The views of a scene show one set of named points, each view turned or mirrored, and shifted as a whole, with a little noise and some points left out.
(in the rows, 128 means zero)

Scene 1
View 1
(189): [114 106 120 139  95 102 144 155 127  81 122 138 120 132 113 124 148 135]
(142): [ 95 105 112 125  93  98 152 142 149  78 131 141 123 132 113 122 148 141]
(127): [108 105 125 129  96 113 151 155 136  69 130 138 125 125 109 125 140 126]
(138): [136 116 117 149 106 115 118 173  87 106 125 124 134 139 102 145 159 121]
(3): [ 82 108 104 117  99  85 146 135 160  89 135 139 124 141 116 119 153 146]
(45): [ 60 119  77  92 116  89 132 136 148 121 158 129 141 155 113 146 172 146]
(192): [101 104 115 135  90  86 148 140 153  80 123 142 112 141 115 112 150 147]
(62): [120 107 119 144  97 101 134 158 119  88 123 134 123 135 110 127 153 132]
(218): [159 104 138 178  89 107 126 176  96  79 100 136 111 133 108 118 149 126]
(198): [103 110 119 105 111 135 150 161 126  73 146 134 146 115 102 145 135 112]
(70): [ 90 102 117 115  93 102 162 140 157  63 134 145 123 128 112 118 137 137]
(132): [ 83 111 102 111 103  98 141 143 141  97 146 132 134 141 111 135 155 138]
View 2
(142): [129 131  98  93 101 143 109 135  88 114 111  87 117 111 145 156 171 102]
(218): [152 142 140  66 129 185  91 135 115 117 150  92  95 151 110 125 154 100]
(3): [121 131  86  95  90 139 108 141  77 108 110  88 126 111 155 165 179 107]
(192): [120 129  99  92 104 150 104 147  84 117 116  88 113 118 151 151 179  96]
(138): [172 146 117  74  96 173  93 131 110  89 144 102 122 149 108 156 154 131]
(189): [139 138 108  82 102 165  98 142  93 106 132  96 114 137 136 150 169 113]
(198): [170 139 104 100  92 133 120 105 112 104 108  87 129 106 112 168 146 118]
(70): [129 129  98 102 106 131 115 124  90 121  99  82 115 100 144 161 170  97]
(62): [147 138 114  83 104 162  97 136  98 107 132  93 113 134 129 148 164 110]
(127): [139 131 115  95 115 145 112 124 103 125 114  79 108 113 131 144 161  92]
View 3
(192): [136  99 135 154 135 132 153  96  82 129 116 125 155 139 125 140 132 126]
(189): [110 100 133 163 123 144 150 112  89 126 104 128 142 145 116 135 122 116]
(62): [105 100 132 161 120 154 152 118  89 124 101 137 136 148 111 129 124 111]
(138): [ 85 104 131 186 109 169 152 139  76 113  85 137 120 142  88 146 110  97]
(198): [ 83 101 131 140 110 170 142 123 112 125  98 165 141 164 113  97 126  93]
(218): [ 87  93 137 194 115 144 138 136 103 128  98 104 111 163 122 158  88 116]
(132): [123 106 129 147 125 150 160 103  69 115 102 152 158 124  98 123 148 112]
(45): [140 113 127 145 129 154 172  96  37 107 103 161 169  95  79 129 168 110]
(142): [126  99 133 150 130 139 156 102  86 126 112 138 156 136 120 126 136 122]
(70): [125  98 135 138 132 140 151  94  96 131 116 142 165 148 131 114 141 121]
(127): [108  98 132 150 124 151 148 110  98 130 108 143 149 152 123 118 127 113]
(3): [137 101 132 146 135 138 161  92  72 123 115 137 164 125 116 127 146 123]
View 4
(192): [125 165 122 134 128 165 143 121 152 105 140 142 162 151 136 124 150 138]
(127): [122 145 142 142 119 145 140 124 156 112 159 131 150 135 135 126 164 124]
(138): [119 172 196 129 118 127 156 109 124 129 195 176 135 124 128 143 166 120]
(70): [119 145 128 145 127 159 126 128 165  98 138 122 150 139 136 122 158 126]
(132): [117 160 163 135 133 167 120 121 146  98 141 149 135 140 132 132 150 131]
(189): [124 162 137 133 120 148 154 116 149 115 162 147 156 142 132 128 161 128]
(218): [130 170 128 131 101 119 198 108 141 148 197 162 170 139 134 128 172 123]
(62): [126 168 145 132 120 143 159 115 141 123 170 155 153 141 132 131 160 128]
(45): [114 177 189 125 148 187 102 122 131  81 121 164 125 141 131 139 132 140]
(198): [114 136 177 152 120 133 124 123 156 109 169 131 124 120 132 130 174 112]
(142): [121 155 134 137 126 161 134 124 155 102 141 137 151 141 136 126 152 133]
View 5
(142): [ 97 144 137 108 127 111 113 119 133 123 124 151  97 133 111 113 132 140]
(3): [103 155 136 102 126 111 106 118 133 113 128 151  94 137 119 119 139 133]
(45): [106 141 169  99 137 127  92  90 145 105 120 161 106 154  91 134 145 173]
(189): [120 133 126 123 122 104 137 126 130 140 140 149  95 138 116 112 131 116]
(198): [ 92 117 132 129 131 102 141 115 129 157 109 146 100 115  96  99 100 150]
(132): [103 137 146 112 130 114 114 111 135 125 122 151 100 139 105 117 132 147]
(138): [145  96 134 142 128 110 163 109 131 168 145 152 105 155 100 119 123 130]
(127): [102 136 122 123 123 100 133 127 129 147 127 144  94 126 116 105 119 124]
(192): [112 154 125 105 122 107 118 128 132 122 141 151  90 136 127 118 144 114]
(62): [129 125 125 126 122 106 142 119 128 149 145 153  97 144 113 117 132 116]
(218): [150 110 106 142 116  97 171 136 122 173 162 148  94 145 126 110 131  86]
(70): [ 79 161 129 101 125 101 105 129 131 116 116 144  89 115 117 106 125 136]

In a view up to two points have been moved. Name them for each view, in the order of its rows, or write -.
view 1: -
view 2: (189), (127)
view 3: (62), (198)
view 4: (138)
view 5: (142), (70)
